A landscape with many valleys, sampled at points; each row gives a point and its height.
A ball rolls from a point to whichever of its 3 nearest points has the largest drop for the distance, and stops where none of them is lower. Distance is the straight distance between rows; heights are no part of it.
dumil height 531:  -2 -19  22  50   8   1 -37  -7  26   7  -6   6
Fedu height 68:   0  -9   9   7  26   9 -26 -22 -20   8  -3 -16
Rofi height 340: -22  13 -17 -23 -11 -10  32   8  -8   6  10 -15
kur height 404:  -4 -37 -14 -44 -25   5  52  55  33 -24  10  42
figob height 196:  -9  25 -14 -24  10 -17  18  -7 -33   2  -5 -24
bem height 529:  20 -38  32  22  -9  -7  -2  12  22 -18 -10  43
zape height 423:   9   6   4  22  27  12 -42 -32 -28  16 -10 -12
Tuz height 587: -27  36 -15 -76 -18 -10  46  16  -5   9  37  19
puvoz height 107: -10   5  -9 -18   7 -11  16  -6 -21   0  -2 -28
ruv height 400:  -2 -15  23  40  16   5 -42  -6   9  14  -3  -2
bet height 192:  -4  33 -26  -7  14  -5 -29 -46 -25  13 -23 -38
Kalib height 179:   3  -2  18  38  29   8 -44 -15 -13  18  -5  -8
batu height 601:  -4 -51  -3 -23 -32   8  38  53  25 -27  10  50
Lirin height 576:   0  32 -19  35  25   7 -84 -38 -33  23 -18 -55
Fen height 493: -13  30  -6 -57 -15  -3  58  20   6   5  22  20
tidi height 242:   5   7  -7  -3  22  -2 -11 -31 -30   5 -11 -25
tolo height 665:   8  38 -17  25  27   6 -81 -38 -35  25 -21 -71
Mazun height 541:  19 -27  28  30  -6   0 -13  -3  25  -9  -8  35
zap height 316:   6   0  -3 -48 -15   2  57  41  19 -15   8  19
somuz height 339:  -1 -10  -3 -55 -16  -1  59  51  30 -19  10  27
Nipi height 332:  -1  26 -25  16  21   8 -61 -43 -23  23 -20 -42
dibe height 314:   1 -35  -7 -35 -24   9  42  52  24 -26   4  31
nila height 523:  11 -23  22  10 -17   3  -2  -6  16 -17  -2  25
Miz height 333: -13  12 -14 -25 -20  -3  47   8   3   2  16  -3
Rozoz height 639:   3 -19  22  39  -3   2 -27  -7  27   5  -6  18
varir height 422: -11  25 -12 -44 -20   0  53  18   9   4  17  11
dul height 358:   0   8   6 -66 -13  -4  63  44  23 -11  15  24
Mokad height 605:  10  15  -8  40  22  13 -55 -38 -28  24 -13 -13
pag height 447:   3  28 -19 -10  13  -5 -16 -44 -30  11 -19 -31
teser height 300:  -6   6 -12 -21 -26  -1  38   6   5  -4  11  -4
kevis height 636:   9 -17  16  84  23  -3 -46   0  20   8  -9 -12
lipof height 439: -29  33 -17 -46 -11 -13  37  19 -14  10  16  -2
Vekef height 596:  14 -22  18  54   1   1 -30  -4  35   2 -12  28
Lok height 638:  13  11  11  79  29   3 -52 -27 -18  19 -11 -12
Neba height 617:  -21   33  -15 -100  -23   -9   57   12   -5    2   48   24
vidi height 494:  -4 -15  17  22  22   7 -35 -14  -7   9   0  -8
Mapat height 643:  18 -10  16 100  36   0 -49 -14   5   5 -13 -18
Nili height 478:  18 -35  26   4 -17   2   7  14  10 -27  -4  30
fizu height 245:  10 -36  10 -20 -22   6  28  44  14 -30   3  26
Rivog height 243: -10 -10  -6  -8 -18   0  20  -5   2  -8   8 -11
vod height 828:  -7 -21  16  14  -8   5 -20 -15  13  -1   1   5
gonom height 313: -21  33 -17 -34   3 -20  28  12 -31   4   6 -18
sil height 62:   6  21 -20   8  19   7 -40 -45 -28  19 -18 -23
Vonuz height 637:   8 -12  19  78  29   0 -46  -6   9  12  -8 -12
gefe height 843:  20 -25  16 111  33   1 -54 -17  15 -11 -16 -25
lur height 476:   0  22 -18  33  19   8 -70 -40 -31  22 -17 -33
Mun height 295: -13 -16   0  -6   0  -1  -2 -14  -4  -3   8 -16
nura height 362:   8 -50  20   1 -22  -3  14  38  12 -32   0  42
lak height 298:  14 -15   2 -22 -24  10  41  20   9 -19   5  15
som height 396:  -8 -12  -6 -67 -18  -7  64  53  36 -17  10  37
siro height 446:  10 -21  11  -2 -26   8  14  -1   9 -18   4  15
rovi height 132:  -7  18   9 -79 -16  -9  69  35  19  -8  25  32
Reriz height 312:  10  -3  -1 -36 -21   9  53  35  17 -15   9  18
Vulo height 586:   2  21 -11  57  16   5 -73 -40 -30  25 -14 -24
talib height 397:   0  28 -14 -13  15 -13  -2 -33 -33   7 -16 -30
Zos height 534: -24  34 -17 -53 -18  -8  47  15   1  10  22  11
Kuz height 623:  11 -21  11  81  17   0 -46  -1  34   4 -12  -1
Pelat height 364:  -2  35 -14 -21   9 -17   7 -22 -37   1 -12 -30
fiz height 341:   8 -10   1 -14 -26  10  32   6  10 -17  11   8

For each start below, name the point where the ball stops.
pag: sil
nila: fizu
somuz: fizu
kur: fizu
Miz: Rivog
Rofi: Rivog
talib: Fedu
lipof: puvoz
Tuz: Rivog
Pelat: puvoz

Call two points neighbours if one is among the 3 nearest of the other. Go from one point of each pair to the other, from neighbour to neighbour, staying as low as possible. Name the highest point that can't be avoided.
rovi / Rivog: dul
Rivog / Fedu: talib
Rivog / puvoz: Mun
fizu / Kalib: zape
Rivog / fizu: fiz
